Each row is a point on a landscape with many peaks, with its height.
From any point a climber takes the steepest step (rise divided by distance) to one of its 2 nearest points. It stops when none of these is higher. Distance is the straight distance between rows; heights are no part of it.
(125) h=150: 6	18	-30	36	19	26	28	-2	-6	14	-9	-5	-18	-8	41	18	4	27	7	53	6	-20	34	-16	17	-19	-16	5	-40	28	-4	-6	-14	-10	-20	-3	-38	46	7	13	-2
(70) h=454: -12	16	-23	0	7	44	21	22	5	21	-7	10	-26	-32	6	8	-18	27	-8	1	-28	-1	18	10	-43	-39	-51	-17	24	-8	16	28	-34	-23	15	21	9	18	-7	21	51
(539) h=492: -8	5	-12	28	22	-4	-8	-27	-4	-28	2	2	5	27	21	9	33	3	12	15	14	-16	45	-10	16	45	21	-25	-10	9	-54	10	29	1	-32	-19	-27	-28	-5	12	-17
(1148) h=875: 13	-15	14	-2	11	-29	-1	-7	10	-22	-14	-25	45	14	-5	-18	1	3	25	5	-7	13	4	-23	26	24	18	37	-14	-6	-6	-51	44	0	-23	-16	3	10	19	-13	-30
(952) h=377: 33	26	-12	18	-6	25	5	17	-9	39	11	-3	-13	-8	25	-2	-7	-13	-18	39	15	-4	-26	-30	24	-41	20	15	-55	38	29	-5	-30	-17	-1	-1	-30	66	-5	12	-5
(194) h=394: -41	-7	-12	4	2	0	-18	-15	-5	-13	-4	27	15	6	5	-3	0	11	-15	23	8	-19	14	14	-24	31	31	-31	-9	8	-7	9	11	-18	-16	-25	1	-23	4	12	-3
(40) h=806: -10	-22	33	-46	-14	-46	-11	-11	11	-47	-7	-13	35	7	-40	-11	2	-9	13	-40	-1	2	-12	29	-4	28	20	10	46	-26	10	-15	1	26	11	5	49	-50	-7	-33	-24
(651) h=212: 9	-2	5	10	11	-19	-23	-23	-3	-24	14	1	-9	16	-10	13	33	-4	30	-32	10	-1	24	1	14	44	9	-15	27	-22	-57	12	34	11	-4	-21	-8	-48	-2	3	-5
(213) h=634: 26	-28	37	-36	-24	-31	17	21	24	-12	-10	-32	31	4	-18	-29	-6	-14	15	-24	3	61	7	-30	24	-1	-38	72	11	-14	-6	-51	53	18	11	20	3	-1	11	-34	-10
(302) h=279: -20	-25	24	-14	13	-24	-29	-49	-2	-37	2	7	36	20	-13	-10	14	-11	-10	-7	-2	-25	-4	26	-22	47	65	-30	6	-3	-6	23	2	-6	4	-41	22	-52	-16	9	-25
(1245) h=493: -5	1	-4	21	21	-21	-1	-23	1	-17	-6	-10	11	15	3	8	20	9	22	6	-1	-16	18	-13	18	22	11	3	-11	-6	-24	-7	20	10	-16	-22	-4	-14	20	-9	-17
(687) h=472: 12	9	-14	22	-2	11	-15	-9	-10	-6	24	13	-5	20	15	8	33	-9	-3	15	24	2	23	-20	23	29	18	-23	-20	15	-54	3	36	-6	-23	-7	-40	-18	-14	21	-9
(700) h=549: -27	-14	-19	-9	-7	9	14	12	-9	30	-8	3	16	-21	13	-1	-28	8	-20	5	-26	-7	-15	2	-40	-27	-5	-2	-19	-2	48	1	-27	-15	2	3	20	30	11	-5	17
(884) h=537: 10	10	-10	5	-11	15	-6	11	-13	43	13	13	-31	-7	0	17	-2	-6	-9	-17	-15	2	-8	-3	-11	-17	-26	-6	-9	-3	10	21	-9	-10	26	5	-17	9	-2	8	30
(778) h=588: -40	15	-16	15	23	5	14	2	18	-36	-21	10	-41	-13	-1	22	3	31	16	-4	5	-18	35	40	9	9	-29	-21	58	-22	-20	23	0	23	-7	12	17	-34	6	-8	13
(1133) h=696: 28	19	-6	8	-8	29	17	31	2	40	8	-7	-14	-25	18	-1	-29	-13	-15	15	5	18	-27	-29	9	-46	-28	12	-28	10	25	10	-19	-30	8	19	-17	64	-3	9	28
(866) h=499: -8	-1	-12	3	-3	4	-9	6	-9	28	8	15	-1	-7	4	4	-7	0	-9	-3	-8	-1	-5	-10	-7	-8	-10	-6	-13	0	10	5	4	-5	6	-3	-11	4	6	6	11
(85) h=70: -42	-12	-15	-14	-1	14	-11	10	-5	15	-14	26	-5	-24	3	1	-16	12	-22	-7	-16	-8	-7	28	-45	-10	-4	-20	21	-11	28	22	-27	-12	15	2	28	-10	-3	11	22
(130) h=553: -13	-14	-2	-19	-12	-4	-9	34	8	3	-7	10	17	-14	-4	-11	-27	4	-7	-14	-5	27	-13	-8	-6	3	-18	12	1	-16	3	-18	29	-5	-8	10	12	13	8	-6	10
(993) h=580: 70	33	0	36	6	20	14	4	7	23	19	-11	-67	6	8	15	8	3	10	1	23	11	0	-25	59	-29	-36	11	-19	8	-22	27	3	4	8	18	-58	33	4	0	6
(402) h=641: 33	-7	9	2	-17	-15	-10	4	-12	32	18	-13	11	2	-6	1	-7	-28	5	-19	-8	8	-32	-27	8	-21	10	16	-31	-2	20	-18	1	1	9	-4	-13	22	14	-6	-4
(168) h=440: -18	12	-21	-1	0	35	43	28	9	3	-17	-2	-7	-40	3	-8	-17	26	-9	2	-29	2	8	16	-43	-42	-63	3	34	-14	24	14	-34	-17	3	35	31	18	-4	6	54
(135) h=83: -59	-1	-29	-11	9	27	6	25	7	-11	-28	21	-8	-38	5	-5	-32	28	-17	17	-15	-13	3	34	-33	-11	-18	-14	35	-19	18	9	-22	-20	-5	13	34	0	1	10	27
(273) h=732: 29	25	-17	24	7	41	20	18	14	16	7	-5	-37	-15	26	3	-16	13	2	30	11	21	-3	-26	35	-32	-50	16	-16	7	-10	16	8	-22	-6	19	-36	55	4	7	22
(752) h=722: -31	-26	32	-34	-4	-47	2	-6	19	-49	-23	-20	58	5	-24	-26	-21	7	14	-5	1	15	2	18	3	26	15	31	22	-14	18	-51	27	22	-22	7	46	-12	9	-30	-33
(152) h=644: 8	3	-18	6	-9	25	1	24	-11	45	7	12	-6	-25	13	1	-30	-8	-19	12	-4	12	-22	-19	-16	-33	-8	-6	-21	11	27	14	-19	-31	6	8	-12	48	-5	21	32
(46) h=301: -19	-10	-4	1	-9	23	-39	0	-13	2	22	44	0	7	7	-7	11	-9	-15	8	20	7	11	-5	-8	41	21	-34	-3	14	-40	16	41	-21	-12	-22	-18	-29	-19	32	5
(1101) h=538: -27	9	-17	7	3	37	-7	13	4	-8	-10	36	-41	-14	-2	14	-3	26	2	-16	-6	-3	17	41	-14	2	-37	-30	58	-25	-15	30	-3	7	2	19	10	-34	-5	24	34
(1132) h=504: -11	3	-3	-4	2	-5	6	-4	-11	28	1	16	-34	-6	-15	16	14	9	-2	-32	-28	-22	1	31	-26	-19	-31	-16	25	-23	18	38	-42	18	43	10	14	-26	2	-8	29
(512) h=511: -5	-18	-1	-14	-3	-5	-25	10	-1	8	9	14	13	-8	-3	-5	-15	1	-7	-11	-1	12	-5	-7	-12	15	7	-8	-2	-7	-4	-6	31	-14	-5	-5	-3	-4	4	1	5
(702) h=709: 41	-15	12	-15	-19	-13	-25	12	-4	22	22	-14	31	7	-6	-9	-18	-32	7	-13	9	21	-27	-36	6	-5	35	14	-33	4	11	-31	23	-6	1	-12	-17	18	5	1	-19
(184) h=662: 37	-29	34	-20	-5	-30	14	9	28	-12	-8	-41	25	12	-15	-30	11	-11	30	-9	-4	49	-1	-35	45	-12	-25	78	2	-7	-11	-54	53	20	1	3	-10	17	19	-29	-31
(735) h=743: 11	-21	44	-50	-18	-52	-3	-12	13	-35	-11	-33	57	15	-41	-14	10	-14	22	-38	-5	19	-3	8	-6	23	10	33	24	-23	4	-38	15	40	15	7	48	-31	1	-42	-26
(974) h=683: 14	13	-16	18	9	22	22	21	7	14	1	0	-27	-20	4	8	-17	16	-1	9	-4	12	1	-18	16	-21	-59	10	-1	-9	-8	10	18	-12	-5	20	-17	30	10	-3	33
(260) h=556: -5	14	9	1	4	-11	14	3	1	-14	-12	4	-47	4	-27	23	32	20	10	-43	-14	-7	3	28	4	-12	-56	-1	54	-32	-13	27	-11	42	27	28	18	-48	8	-33	18
(1214) h=479: 22	30	-14	29	-6	42	-6	8	-13	30	33	19	-48	9	24	22	14	-9	-19	26	25	2	15	-18	18	-3	-9	-26	-22	31	-24	28	3	-7	-1	14	-51	14	-25	29	17
(511) h=611: 13	-23	22	-37	-33	-17	11	41	25	-7	-11	-15	29	-3	-14	-32	-23	-18	-3	-28	-2	70	-9	-26	4	-11	-52	62	16	-17	-6	-31	38	8	4	30	9	8	3	-30	11
(820) h=536: 12	14	-11	17	-12	33	-17	10	0	5	26	24	-16	15	22	4	10	-13	-13	25	40	13	12	-29	22	22	9	-24	-22	29	-47	3	41	-18	-24	0	-47	4	-18	26	1
(346) h=781: -53	-7	5	-6	16	-30	4	-5	13	-66	-20	6	-3	-13	-24	0	-8	16	4	-6	11	-16	2	46	13	19	2	-7	54	-24	1	-9	-10	19	-8	10	43	-39	2	-27	-14
(983) h=400: -46	-5	-33	-2	1	49	-16	17	-10	20	-3	38	-7	-18	24	-3	-23	17	-32	33	1	1	13	9	-46	3	3	-30	-1	17	7	19	-7	-34	-4	-4	-5	7	-11	32	30
(445) h=133: -9	8	-30	37	16	6	22	-15	-13	14	-8	-3	-5	1	26	14	10	21	10	46	-1	-33	33	-11	-4	-1	6	-10	-38	31	-8	-3	-16	-5	-9	-19	-26	23	16	9	-9
(454) h=425: -25	9	-18	0	7	11	39	15	5	6	-25	-2	-13	-26	0	-3	-11	27	-4	-1	-22	-8	1	9	-23	-31	-53	12	22	-19	19	9	-27	-3	7	25	20	15	11	-16	32
(5) h=640: 3	9	-7	31	12	-4	-1	-29	-19	11	12	-3	11	24	13	8	34	-14	1	18	2	-29	16	-10	-1	19	30	-17	-28	20	-15	1	-2	-4	-4	-23	-16	-14	2	11	-16
(386) h=805: 48	-29	24	-29	-25	-26	-16	6	2	14	6	-32	58	13	-3	-25	-15	-30	16	-16	-2	31	-26	-29	1	4	55	28	-31	9	17	-56	30	-3	-4	-20	0	25	4	-1	-32
(220) h=506: -24	4	-28	8	4	46	-22	8	-5	16	4	44	-37	-16	2	12	-10	28	-12	2	-9	0	14	34	-33	2	-28	-35	32	-9	-11	37	-8	-6	14	11	-1	-22	-15	39	40
(951) h=609: -38	-7	24	-9	26	-55	0	-20	30	-82	-21	-14	14	3	-25	-9	8	20	28	3	19	-2	22	24	40	41	10	14	39	-17	-15	-27	26	22	-33	1	38	-32	4	-20	-29
(2) h=557: 20	2	-1	31	20	-17	-1	-35	-12	-13	6	-7	20	26	15	4	37	-11	18	16	6	-24	23	-25	19	29	32	-6	-27	10	-39	-10	16	6	-24	-28	-21	-13	0	15	-27
(19) h=481: 73	37	12	1	-30	17	-38	12	2	9	38	-2	-20	15	16	-15	19	-38	-9	0	58	26	-23	-43	58	3	29	12	-35	20	-29	-5	16	-2	-9	-4	-49	19	-22	25	-20
(743) h=546: 16	24	-7	27	-3	33	-4	-1	-24	30	28	14	-35	18	21	20	39	-19	-22	29	19	-19	13	-21	-4	9	19	-33	-36	43	-16	20	-20	-8	1	-4	-48	-2	-24	24	6
(977) h=663: -50	-17	22	-22	11	-39	5	-2	25	-72	-29	-8	28	-6	-24	-12	-19	23	7	8	15	0	10	19	16	33	11	17	33	-15	6	-41	28	15	-26	5	47	-21	10	-24	-21
(693) h=664: 14	-25	38	-21	12	-43	-12	-47	-5	-14	-5	-35	72	31	-24	-15	-2	-16	16	-19	-25	-20	-14	13	-25	32	74	3	-8	-9	13	-15	-4	15	3	-30	40	-22	5	-5	-47
(744) h=741: 48	-28	33	-14	3	-39	-12	-23	4	-3	-4	-45	67	23	-20	-22	7	-24	38	-22	-17	13	-9	-17	3	25	52	31	-9	-11	-8	-51	25	15	4	-24	15	-8	9	-6	-45
(1040) h=586: -26	9	-1	2	3	-17	19	0	12	-41	-19	9	-41	-6	-26	13	19	15	7	-28	-8	-18	7	48	9	-3	-41	-9	68	-28	-1	17	-25	33	22	25	34	-49	-1	-29	10
(667) h=300: 22	28	1	8	-26	40	-23	11	-21	56	38	22	-34	4	9	8	12	-37	-42	24	22	3	-23	-18	-7	-15	26	-22	-47	45	13	22	-27	-17	15	-1	-34	25	-36	31	17
(818) h=751: 52	38	2	14	-4	38	9	22	12	44	23	-4	-35	-27	14	2	-29	-16	-15	1	19	21	-32	-26	39	-47	-24	14	-25	14	23	23	-26	-17	15	25	-35	65	-8	10	30
(1275) h=827: 38	-21	29	-22	-8	-36	-23	-23	-8	11	13	-26	54	20	-19	-8	8	-32	20	-31	-15	9	-22	-19	-13	16	56	8	-19	-4	2	-23	19	9	7	-28	7	-10	3	-6	-27
(401) h=775: 25	-20	17	1	11	-26	11	-8	22	-18	-19	-31	36	15	-2	-21	6	3	40	21	-7	25	6	-29	50	4	4	66	-14	2	-9	-63	52	3	-25	-14	-8	23	26	-10	-35
(1098) h=555: 14	-5	4	0	-19	-4	-22	-4	-31	36	25	3	16	4	2	2	3	-33	-15	4	-1	4	-34	-28	-15	-3	46	-8	-40	19	18	-6	-1	-17	10	-21	-11	11	-5	12	-7
(849) h=365: 8	-31	33	-26	-11	-15	-35	-29	-25	5	8	6	55	27	0	-19	12	-33	-18	-8	-10	2	-22	5	-53	28	82	-16	-28	19	18	10	14	-21	5	-50	10	-21	-12	17	-28
(572) h=426: -15	5	-11	12	14	-7	27	1	7	1	-20	-10	-13	-11	0	7	-3	23	10	4	-16	-12	11	5	-5	-13	-44	12	9	-16	7	1	-8	4	-1	12	5	9	21	-23	10
(962) h=825: -1	-37	28	-55	-27	-41	-14	12	13	-16	-9	-23	65	8	-22	-26	-23	-6	13	-32	-4	43	-7	-8	-13	25	23	33	13	-17	19	-52	39	8	-5	3	29	-7	2	-25	-19
(883) h=200: 16	5	-7	16	8	-3	-14	-5	-1	-9	15	9	-25	16	2	21	26	4	23	-27	11	8	27	-11	24	26	-9	-14	13	-12	-57	12	47	12	-8	-3	-25	-32	2	9	3
(41) h=547: 45	22	2	1	-24	28	-32	23	2	13	31	17	-20	1	14	-4	-1	-23	-4	8	44	30	-19	-38	49	4	6	4	-23	16	-32	0	30	-8	-4	-1	-47	20	-16	24	-4
(417) h=675: 33	21	-14	35	28	36	37	7	18	5	0	-18	-46	1	31	7	0	24	24	42	6	10	10	-22	58	-38	-50	33	-17	15	-18	10	10	-14	-13	14	-53	57	18	3	0
(39) h=598: 25	-5	10	-1	-14	-13	9	11	-15	42	9	-15	-3	-4	-5	5	-7	-20	-3	-28	-20	7	-27	-20	-4	-38	-25	12	-20	-7	23	0	-17	9	23	12	-6	16	15	-17	11
(1227) h=446: -25	-4	-5	5	16	-16	-9	-22	-4	-16	-2	7	18	2	-1	0	8	11	9	8	2	-22	14	6	-6	32	29	-14	-8	-3	-16	0	13	-3	-13	-22	11	-21	9	5	-16
(1059) h=892: -35	-20	16	-33	1	-38	-11	-11	14	-56	-8	-7	10	-1	-39	1	2	-1	11	-33	-1	-20	-9	44	4	26	19	-10	50	-25	7	-5	-10	22	7	5	51	-52	-6	-27	-23
(341) h=548: -34	3	-7	-6	12	-15	26	3	10	-31	-28	4	-20	-14	-17	5	5	17	4	-10	-11	-26	0	40	-5	-11	-28	-3	45	-22	19	10	-41	27	15	13	39	-25	5	-35	5
(228) h=770: -4	-30	45	-51	-27	-49	5	-7	14	-42	-22	-32	76	16	-32	-28	-14	-4	18	-34	-6	29	2	15	-7	25	17	49	21	-13	15	-56	23	31	-2	15	46	-14	0	-43	-32
(808) h=620: 55	32	-15	40	12	33	19	0	4	15	8	-15	-55	10	29	11	13	13	14	28	29	2	12	-20	62	-28	-31	18	-28	24	-27	19	-5	0	-10	10	-65	45	6	11	-7
(411) h=166: 6	30	-28	38	25	36	32	-8	3	13	-1	-3	-41	-1	38	39	9	42	7	41	-1	-17	58	-7	6	-19	-28	-12	-21	25	-17	23	-22	-2	-11	2	-44	32	6	13	18
(33) h=530: 3	-1	7	-8	-1	-18	5	-12	-13	12	0	6	-34	4	-29	20	24	0	6	-56	-25	-14	-15	28	-7	-11	-33	-8	36	-30	5	29	-29	32	44	16	18	-41	5	-26	22
(729) h=188: 0	12	-18	36	13	12	6	-4	-5	-3	5	8	-40	10	9	23	13	21	18	-5	9	-4	39	3	26	15	-30	-15	14	-5	-42	17	31	11	-11	7	-31	-9	12	2	13
(468) h=455: -44	-4	-29	2	1	36	-27	10	-8	6	-3	50	-14	-13	8	1	-15	19	-23	15	4	-2	15	26	-37	14	5	-33	21	-1	-8	24	2	-25	-2	-6	5	-22	-14	33	23
(938) h=687: -57	-4	-9	-2	20	-15	2	4	26	-73	-23	13	-30	-17	-29	15	-6	11	2	9	16	-26	11	69	28	16	0	-25	75	-19	-3	11	-22	17	-4	10	42	-49	-12	-11	-19
(765) h=765: 2	-26	8	-12	-4	-20	-6	10	6	-1	-6	-12	40	8	-2	-20	-19	-5	12	6	-4	19	-8	-26	11	9	21	21	-21	2	8	-44	37	-8	-19	-15	3	20	15	-8	-24
(1240) h=60: -46	-15	-11	-19	-8	-4	8	4	-2	-4	-23	10	4	-22	-4	-6	-18	10	-18	-14	-21	-18	-21	42	-39	-18	-4	-17	27	-19	42	11	-39	-1	13	9	43	-14	4	-11	8
(586) h=228: -13	-8	13	-4	18	-37	-18	-26	9	-40	4	-4	7	10	-19	5	23	0	24	-32	8	-11	8	17	9	45	23	-17	34	-24	-27	7	17	22	6	-21	16	-51	-4	-7	-14
(642) h=421: 5	-22	10	-9	-8	-14	-31	-19	-19	4	11	6	43	21	-8	-13	4	-20	-12	-3	-4	-9	-9	-11	-28	26	56	-16	-25	11	0	-3	19	-11	-3	-33	3	-15	1	11	-25
(481) h=94: -51	2	-27	5	17	22	14	2	10	-17	-21	13	-12	-25	11	4	-20	43	-7	27	-7	-28	26	29	-25	-10	-17	-17	23	-10	14	11	-29	-9	-13	0	20	6	9	9	22
(600) h=45: -17	-3	-1	-20	-19	1	19	12	-6	10	-18	16	-7	-16	-15	-4	0	2	-22	-48	-35	1	-24	39	-40	-35	-51	4	43	-26	32	29	-61	15	37	35	42	-21	-8	-17	43
(1211) h=650: 37	3	1	6	-9	25	22	33	12	19	11	-7	-30	-21	-6	-3	-24	-3	-8	-18	-6	40	-17	-22	13	-31	-68	20	8	-17	-3	19	7	-15	8	34	-13	31	2	-2	43
(919) h=793: 7	9	0	21	-4	6	-4	-21	-34	25	13	0	8	20	13	11	38	-15	-17	37	3	-28	4	-20	-19	3	45	-22	-55	42	6	1	-22	-16	5	-28	-22	0	-12	18	-15
(568) h=719: 36	30	-9	5	-13	42	-10	24	2	20	22	10	-26	-13	28	-8	-12	-13	-21	31	42	22	-22	-33	43	-17	-2	12	-37	30	-2	9	1	-22	-9	13	-45	55	-12	20	6
(578) h=423: 30	33	-15	31	-10	52	5	7	-4	16	24	6	-43	19	38	15	27	-5	-24	53	40	-6	14	-22	36	-2	-2	-23	-37	54	-28	5	-6	-4	-23	15	-61	25	-26	27	-4
(1026) h=117: -19	9	-22	24	18	8	18	-11	-9	18	-5	6	-13	-9	18	20	6	25	1	24	-9	-32	36	8	-15	-7	-5	-17	-21	12	5	15	-29	-1	-1	-10	-12	13	14	2	3
(365) h=344: -34	-12	-6	3	4	6	-31	-17	-13	-6	6	31	-11	9	-1	5	16	5	-10	-2	9	-12	14	13	-21	29	21	-37	9	3	-26	26	16	-13	-3	-20	-10	-46	-14	23	-3
(640) h=554: -39	-9	16	-13	29	-47	-7	-32	21	-73	-15	-17	24	9	-29	2	3	6	16	-2	12	-21	7	32	22	38	36	-10	34	-19	-8	-12	5	14	-20	-16	46	-33	0	-18	-35
(1122) h=567: 8	1	-6	2	-8	-2	11	17	-10	38	8	2	-24	-16	-9	7	-10	-11	-4	-31	-27	2	-15	-7	-19	-33	-46	0	2	-16	19	20	-24	4	28	16	4	5	5	-3	31
(1047) h=105: -29	17	-30	15	26	22	22	-1	2	2	-13	9	-26	-16	15	18	-7	45	4	22	-11	-26	40	27	-22	-10	-27	-21	16	-1	-3	24	-24	-2	-2	-2	-2	2	9	8	23
(726) h=707: 37	-21	28	4	13	-25	17	6	24	-14	-13	-41	10	13	-1	-24	14	3	41	11	-5	27	-3	-37	62	-21	-23	77	-9	3	-17	-52	47	9	-8	-7	-19	21	25	-20	-37
(389) h=594: -6	-15	24	-6	19	-40	-8	-43	4	-30	-4	-24	54	22	-19	-12	4	1	16	-2	-6	-24	-2	9	-4	39	53	-3	-4	-12	-1	-16	8	9	-12	-26	36	-19	15	-6	-39
(186) h=480: -34	-8	8	-22	-8	-28	34	3	-2	-21	-26	-5	29	-9	-12	-16	-14	5	-12	-16	-27	-10	-22	22	-28	-21	-27	25	16	-18	37	-15	-31	22	6	24	46	-3	16	-43	2
(1271) h=510: -47	-2	-5	-14	2	-28	33	1	11	-38	-31	-2	13	-14	-13	-7	-9	10	-8	-4	-23	-29	-11	44	-17	-15	-21	9	33	-15	35	-4	-49	24	7	24	57	-9	2	-44	-9
(784) h=427: 20	5	-6	11	-14	15	-6	14	-23	34	3	-2	11	-7	24	-7	-18	-20	-15	30	12	-3	-34	-30	3	-29	39	14	-54	30	35	-23	-16	-18	-3	-12	-16	54	5	5	-13
(209) h=587: 10	-21	6	-25	-26	-4	0	43	13	10	5	-3	17	-11	-11	-20	-32	-11	-10	-26	-2	57	-19	-24	2	-17	-40	33	9	-19	2	-25	38	-6	2	26	3	16	3	-11	24
(698) h=453: -11	4	-11	16	17	-10	12	0	-1	0	-8	-7	-1	0	3	5	7	15	15	9	-8	-12	14	-7	8	3	-10	8	-7	-4	-7	-11	14	2	-10	-3	-4	6	20	-17	-9
(192) h=621: 26	17	-13	12	-12	36	-13	21	4	10	23	18	-15	1	22	-4	-6	-14	-14	28	36	16	-4	-32	32	-4	-5	-2	-28	24	-26	-1	28	-18	-18	2	-45	37	-17	24	5
(403) h=51: -39	-8	-9	-29	-9	8	11	9	3	-2	-21	26	-19	-27	-8	-2	-9	8	-17	-27	-32	-12	-15	53	-39	-29	-32	-12	48	-23	38	21	-64	2	29	21	51	-31	-10	-5	30
(312) h=178: 2	25	-28	39	17	31	16	-1	-3	11	1	7	-48	5	21	31	5	30	8	13	2	-8	50	2	7	-5	-36	-21	2	11	-32	29	-1	6	-4	16	-38	7	0	16	21
(496) h=267: 39	24	12	9	-26	31	-26	-3	-21	43	44	16	-39	24	5	16	39	-54	-32	11	30	0	-28	-23	6	-3	29	-21	-37	42	-6	19	-21	-9	11	-8	-42	2	-36	31	8
(788) h=545: 41	24	-9	36	7	8	8	-5	-5	31	15	-14	-44	14	7	24	14	4	17	-2	3	-2	9	-27	33	-21	-22	6	-20	4	-18	17	-3	5	6	-1	-41	19	9	-2	6
(313) h=486: -33	-6	-2	-25	-22	-8	36	21	5	-14	-30	3	26	-16	-6	-21	-22	-3	-22	-17	-27	12	-24	19	-44	-35	-35	24	21	-23	43	-3	-36	4	5	37	48	5	-1	-27	23
(1006) h=477: -14	14	-19	0	12	29	14	5	-1	29	-13	15	-44	-17	1	18	2	28	-3	-14	-29	-16	17	32	-39	-23	-35	-25	28	-12	19	37	-51	2	26	11	15	-9	-4	10	42
(1241) h=826: 48	40	-6	21	-8	50	-1	18	9	35	28	7	-49	-14	23	3	-17	-9	-18	18	36	19	-14	-25	38	-30	-20	1	-24	24	-3	28	-12	-14	4	21	-46	56	-19	23	23
(1149) h=482: 17	-1	13	-4	-9	-2	-29	-20	-19	25	22	9	18	22	-2	-4	24	-30	-11	0	4	-2	-15	-19	-23	16	50	-19	-30	21	-9	6	11	-12	8	-30	-19	-17	-12	17	-14
(558) h=338: 26	29	-9	19	-17	34	0	12	-18	43	23	10	-23	-4	24	11	1	-18	-24	31	23	-11	-11	-28	12	-26	13	-8	-51	40	17	12	-35	-15	10	-1	-37	42	-19	21	8
(950) h=512: -28	-17	-6	-19	-14	-8	22	26	-7	23	-17	-3	31	-18	4	-17	-33	-9	-18	-21	-29	14	-30	3	-40	-32	-20	15	-2	-12	50	-15	-26	-2	1	20	34	18	7	-22	17
(348) h=527: -28	-6	19	0	34	-39	-5	-56	13	-59	-12	-23	40	22	-12	-4	10	2	15	6	3	-37	5	30	10	43	54	-19	10	-8	-3	-4	0	13	-18	-34	45	-36	3	-4	-41
(47) h=593: -5	1	-14	-1	0	15	16	14	-12	54	-1	1	-7	-24	12	13	-23	5	-13	14	-18	-8	-11	-11	-33	-37	-9	-6	-28	12	48	12	-46	-19	17	-4	-3	41	0	7	25
(1038) h=648: 9	17	-11	27	-3	22	2	-9	-22	23	13	2	-8	18	27	11	36	-17	-25	49	20	-27	10	-23	2	3	31	-23	-52	52	-9	-4	-21	-13	-8	-9	-38	12	-13	19	-13
(423) h=247: -8	-15	23	-17	20	-39	-23	-49	5	-44	5	-7	20	17	-22	4	20	-7	17	-26	-2	-23	-9	29	-6	49	48	-21	29	-27	-13	20	-4	12	6	-34	33	-53	-10	-5	-27
(544) h=735: 23	-27	36	-26	-5	-35	-20	-40	-17	6	6	-30	72	28	-16	-22	-9	-26	18	-24	-24	4	-27	-1	-40	15	76	2	-24	0	25	-23	2	3	2	-31	22	-4	6	-2	-44
(801) h=624: -48	10	-15	-1	22	-6	19	3	20	-62	-21	8	-43	-12	-18	13	1	22	10	-5	7	-24	20	58	14	1	-28	-20	77	-25	-9	20	-22	27	3	21	31	-43	-3	-18	2
(467) h=317: -4	-28	35	-32	3	-24	-35	-41	-9	-22	4	-4	57	23	-14	-16	2	-23	-10	-15	-10	-11	-11	18	-36	46	79	-20	-6	-1	9	11	15	-11	1	-51	29	-37	-16	13	-37
(1144) h=563: -21	17	-19	16	16	19	14	16	11	-25	-22	16	-53	-12	-8	16	0	39	8	-14	-5	2	26	37	2	0	-57	-14	67	-24	-28	27	0	20	-5	33	13	-31	5	1	33
(968) h=487: 24	-8	8	-1	-24	-3	-17	-3	-28	34	14	-10	34	8	12	-16	-9	-33	-16	18	3	3	-39	-27	-16	-19	64	4	-59	36	32	-26	-3	-17	-1	-22	-9	39	4	8	-22
(16) h=906: 22	-38	27	-49	-29	-30	-21	12	8	-1	-5	-28	70	12	-9	-28	-27	-23	17	-23	-2	42	-7	-14	-10	23	48	30	-11	-4	23	-62	44	1	-8	-11	9	9	10	-4	-30

For each start below, name the point where the climber stops.
(866) -> (16)
(130) -> (1148)
(313) -> (1241)
(85) -> (1098)
(312) -> (1098)

Call two points neighbours if one is among the 2 nearest of the other. Go from one point of each pair to the other, from neighbour to neighbour, staying as high as possible. Name the lowest point that can't be avoided.
(16) and (1275) -> (744)
(1275) and (1148) -> (702)
(1241) and (919) -> (687)
(1098) and (1241) -> (496)
(1059) and (16) -> (735)
